Each row is a point on a tangle of strands that fork, close into loops and nearly touch. The rows are in no order.
(in the rows, 128 means zero)
Points whose rows are less than 108 apart are linked; no others are. Some points are linked to none.
J133: [74,111,114,168,150,131,108,133,142,88,91,156,118,125,129,163,99,160,125,136,85,106,107]
J937: [107,88,190,149,112,149,164,142,146,110,118,163,105,126,86,84,124,191,192,153,191,108,97]
J435: [129,154,132,191,130,156,85,112,113,144,119,136,113,55,93,61,134,137,137,144,183,127,150]
J819: [115,106,136,71,94,47,147,153,128,131,126,117,92,173,173,181,143,123,119,140,106,109,117]
J181: [165,142,92,109,161,141,101,97,127,150,95,143,167,146,147,149,78,119,143,100,50,188,92]
J994: [151,121,143,64,73,77,124,145,140,160,187,131,116,190,164,145,165,51,139,124,108,102,143]
J832: [139,126,124,78,151,179,196,217,88,75,101,93,173,126,100,161,113,208,161,103,148,181,155]
J598: [169,131,165,76,145,210,129,147,108,159,156,106,155,194,119,94,79,127,146,154,129,139,178]
J670: [111,152,130,169,151,146,99,98,104,102,86,95,166,71,119,94,114,160,134,103,117,107,120]
J575: [67,96,128,145,120,90,157,125,129,81,79,125,102,129,121,172,112,175,119,148,125,112,97]
J112: [153,141,86,107,140,91,108,103,147,191,152,118,126,161,143,168,134,90,79,105,80,159,95]
J314: [184,136,116,108,171,181,108,110,124,155,90,116,149,168,177,126,97,130,157,140,61,198,115]
J22: [140,97,175,150,122,133,166,135,140,133,103,151,133,127,89,80,140,193,154,116,236,104,83]
J472: [91,153,97,167,127,98,100,118,135,153,155,162,113,101,129,164,147,101,71,105,113,131,130]
J645: [183,114,162,66,89,105,171,128,103,129,103,91,133,119,119,125,166,147,110,130,209,138,82]
J335: [122,138,90,172,148,92,78,118,165,169,166,181,99,115,141,182,140,77,88,103,94,187,118]
J996: [156,108,196,82,107,103,157,132,97,139,131,71,140,122,105,119,139,143,121,131,214,76,97]
J57: [87,158,48,113,172,129,132,153,97,101,85,119,157,116,125,180,143,170,77,89,90,171,109]
J82: [73,119,89,180,158,152,94,142,149,106,119,191,117,141,123,166,95,131,121,134,83,169,116]
J990: [159,124,109,80,102,101,122,137,149,174,215,132,117,194,159,168,147,43,113,102,79,151,121]
J292: [160,98,107,105,143,148,218,195,92,83,71,107,141,133,122,137,126,210,113,126,187,192,89]
J688: [94,84,151,151,95,82,128,94,151,83,102,155,105,114,141,121,126,121,184,140,100,53,116]
J259: [70,76,157,153,115,68,177,109,149,62,78,134,88,124,109,148,105,180,149,132,138,56,76]
J439: [151,163,97,147,169,177,123,127,102,100,63,95,173,94,127,80,114,168,129,109,120,150,124]
J668: [112,152,131,132,201,200,128,165,113,170,177,124,146,193,127,138,78,90,127,93,72,167,189]
J226: [150,145,82,194,159,187,104,132,114,118,74,127,135,97,133,94,117,136,119,138,126,185,132]
J15: [100,117,145,109,132,94,142,125,107,112,107,73,128,125,111,166,113,139,119,124,101,48,119]
J770: [139,136,153,127,129,139,134,132,111,136,114,103,142,80,107,86,130,177,142,133,181,116,118]
J63: [93,122,155,152,128,127,107,122,133,145,160,143,127,102,98,106,128,123,146,127,160,87,144]
J50: [121,122,127,175,101,81,91,80,154,131,162,141,129,96,148,135,178,66,130,105,113,97,172]
J809: [128,155,162,143,152,155,81,104,132,175,130,109,169,107,125,82,97,113,146,142,132,101,166]
J781: [121,154,59,141,163,97,105,107,141,193,153,150,121,130,131,184,117,74,82,70,77,178,107]
J689: [161,148,110,86,159,130,123,112,117,193,181,104,130,183,117,152,131,69,70,95,106,138,128]
J338: [137,157,147,123,161,206,100,156,116,182,155,120,137,193,133,102,88,128,148,155,121,182,212]
J729: [84,96,132,200,136,169,120,117,141,98,111,171,86,99,61,57,127,199,167,138,150,103,117]
J136: [92,90,86,183,83,79,103,99,161,98,142,154,86,97,118,131,179,109,109,130,147,103,128]
J578: [96,169,117,127,147,159,163,170,110,86,88,92,139,67,86,108,111,197,135,99,151,122,139]
J780: [112,146,113,166,130,121,104,143,119,155,169,141,106,92,121,144,155,113,80,146,163,136,153]
J886: [120,99,150,94,83,115,151,149,143,107,139,181,106,163,148,153,117,140,151,180,174,151,112]
J502: [181,124,147,42,139,181,128,133,116,154,135,95,135,197,134,130,106,99,142,149,97,152,138]
J95: [133,124,127,129,134,99,155,100,98,81,59,102,137,98,145,128,132,158,122,132,118,91,94]
J103: [125,119,109,78,104,94,168,150,123,138,115,115,78,186,164,211,151,142,97,162,140,144,96]
J934: [173,145,136,76,107,128,107,131,160,162,151,152,121,153,177,151,133,70,133,159,131,165,148]
J815: [105,122,106,216,122,167,91,116,130,94,108,150,90,80,102,60,137,154,138,160,161,129,129]
J190: [118,73,157,144,100,73,177,80,133,52,84,127,103,115,122,89,129,177,184,138,149,65,84]
J329: [128,139,114,168,112,139,95,132,133,145,144,136,91,76,137,86,144,104,109,139,198,147,156]
J467: [136,128,98,114,118,110,131,144,126,146,139,145,113,155,148,186,145,130,98,158,121,175,117]
J281: [114,160,142,168,148,167,88,110,131,150,130,156,140,114,146,109,93,128,157,135,90,138,166]
J954: [118,147,147,158,118,125,114,123,136,173,188,113,126,91,114,82,159,97,109,119,157,64,168]
J245: [109,138,191,108,135,143,135,132,101,150,147,112,157,148,100,122,111,138,130,124,113,70,147]
J716: [115,123,166,116,136,138,128,122,121,121,116,125,131,128,110,108,119,168,157,151,140,89,147]
J950: [162,155,130,47,134,156,122,124,109,169,123,87,167,153,129,150,132,106,103,136,110,141,138]
J272: [122,62,161,146,102,50,177,77,162,64,102,111,115,95,130,113,170,138,145,113,164,45,93]
J130: [79,128,170,151,113,139,116,159,157,145,184,156,108,146,106,126,105,127,149,153,138,91,168]
J621: [104,126,178,117,139,146,140,184,128,150,184,171,117,170,121,152,96,120,128,161,129,134,169]
J42: [128,136,158,63,139,166,177,204,90,116,137,85,154,150,89,143,98,191,129,113,158,158,162]
J251: [168,133,128,104,122,88,106,72,150,172,165,121,143,125,155,117,134,64,138,100,50,111,119]
J374: [159,126,123,183,80,132,84,84,147,142,140,139,124,70,150,78,163,87,149,144,178,119,151]
J878: [145,147,123,35,148,149,126,127,97,122,110,50,188,153,104,141,104,135,99,103,84,124,127]
J144: [127,68,108,165,80,64,172,72,141,56,101,136,88,95,134,95,176,126,124,130,144,76,105]
J194: [134,152,145,88,178,166,110,142,114,165,175,132,147,185,116,142,95,75,98,107,100,134,162]
J779: [84,143,142,82,161,125,146,136,97,123,139,93,154,166,93,158,111,123,116,117,99,76,148]
J373: [176,130,91,146,151,170,95,106,137,144,93,156,131,130,183,132,123,115,120,152,93,200,113]
J972: [100,152,114,123,153,200,172,217,86,81,102,89,175,116,106,138,97,192,165,104,114,181,178]
J569: [170,138,115,144,127,163,156,126,109,112,104,117,114,78,129,83,161,164,80,139,220,165,109]
J931: [76,105,143,167,120,93,128,99,134,79,114,123,133,92,105,125,145,141,138,157,123,61,106]
J938: [174,137,103,116,85,106,104,126,178,161,171,172,114,166,193,152,132,64,161,121,98,189,122]
J737: [147,184,85,100,194,141,118,120,114,165,123,77,169,134,103,159,94,109,86,42,68,188,117]
J265: [142,119,101,145,117,125,111,118,146,132,115,167,113,122,162,137,153,111,115,174,115,161,113]
J68: [80,103,166,170,106,150,115,135,163,86,123,187,95,117,126,105,102,169,208,167,131,94,136]
J989: [115,117,76,181,73,64,71,94,169,117,160,160,108,87,167,145,197,77,108,117,117,121,135]
J534: [164,158,128,125,138,105,99,92,158,198,191,138,143,134,153,107,103,25,141,94,85,143,143]
J343: [162,122,190,62,123,152,173,172,97,131,142,95,135,155,76,119,116,161,111,133,196,138,145]
J382: [113,161,155,146,181,226,107,166,122,181,188,116,144,190,112,91,77,123,145,112,93,136,213]
J640: [108,145,81,111,143,118,137,116,93,84,53,77,162,123,130,119,121,164,109,101,95,121,85]
J470: [133,123,149,120,102,103,110,131,140,154,197,121,133,153,141,128,147,47,143,128,115,69,165]
J89: [143,133,186,48,122,115,182,105,98,101,93,62,141,128,101,109,123,166,122,114,175,82,102]
J902: [155,131,84,179,139,184,125,141,119,96,104,132,113,92,125,80,146,159,88,138,173,190,143]
J424: [96,124,85,124,144,119,153,129,108,119,88,135,131,134,140,179,116,179,90,123,98,164,86]
J853: [147,160,131,114,110,100,125,106,98,158,174,96,145,104,129,109,181,77,93,118,145,95,160]
J818: [158,125,139,175,97,139,103,107,163,101,139,172,121,94,137,62,141,108,177,179,154,116,126]
J643: [135,149,107,119,138,95,120,143,152,164,211,178,116,209,156,166,131,35,105,107,101,132,150]
J403: [108,58,100,182,61,66,147,93,154,52,141,163,87,85,135,106,212,107,142,146,148,97,130]
J114: [173,120,86,112,89,79,102,87,175,173,162,137,130,137,176,153,156,73,158,108,84,145,96]
J161: [133,121,142,135,72,84,120,116,148,141,211,139,138,108,143,106,189,73,148,116,128,82,178]
J437: [163,130,140,128,95,113,148,107,95,122,107,110,137,86,125,110,159,143,95,134,186,129,100]
J44: [101,157,87,148,156,118,111,103,117,103,85,101,162,85,123,130,133,144,88,88,108,120,98]
J150: [138,105,141,74,77,68,132,102,139,126,125,90,110,157,186,157,163,96,141,142,92,85,120]
J128: [146,157,121,152,144,132,73,114,146,187,138,145,143,125,155,121,91,71,131,123,99,157,147]
J141: [114,176,73,130,192,136,121,160,110,144,94,109,187,118,109,178,113,128,93,80,76,175,124]
J16: [138,129,121,129,103,85,116,115,132,126,128,141,126,132,171,149,157,90,132,139,110,108,112]
J135: [143,117,215,90,130,143,187,145,120,152,145,108,126,143,72,103,123,160,136,118,209,83,127]
J484: [92,91,143,163,95,105,111,131,158,76,99,185,117,126,150,129,113,142,185,192,98,85,134]
J682: [126,125,149,77,118,96,146,115,98,95,99,43,133,114,111,125,139,154,105,95,141,54,85]
J789: [100,78,173,183,111,166,122,135,171,86,122,197,69,103,88,58,114,169,207,150,167,101,102]
J742: [81,140,82,148,165,179,154,195,110,68,90,118,149,89,80,118,111,207,151,91,116,153,150]
J227: [159,82,172,72,106,119,191,149,123,110,112,155,92,180,141,144,116,158,141,166,187,147,95]
J197: [129,129,149,109,97,117,115,167,148,142,171,170,107,157,154,144,123,96,141,170,160,141,160]
J872: [168,163,84,89,160,139,132,113,104,178,114,98,147,165,124,160,108,116,114,97,65,195,112]
J524: [92,130,98,179,161,190,140,155,131,78,82,154,111,92,121,127,110,185,127,159,139,175,136]
J475: [154,112,157,94,128,137,204,175,98,93,89,135,116,155,130,145,108,203,136,158,176,171,111]
J433: [98,128,58,192,150,131,77,125,167,146,118,199,84,125,131,184,119,105,89,127,81,170,93]
J700: [151,160,149,131,130,121,86,96,122,155,136,88,164,103,125,108,135,94,112,119,117,101,133]

A tip is a point with one link. Name the tips that can be reached along the links from each point below, in the order of the rows.
J670 -> J292, J578, J95
J990 -> J22, J878, J931, J818, J643
J141 -> J424

A piece is all that can be reached along the links. How many separate loops has the piece of each point below (a circle has one, a figure eight two, a Y none), and how many tips (points with one link)?
J424 -> loops 1, tips 1
J136 -> loops 0, tips 5
J670 -> loops 2, tips 3
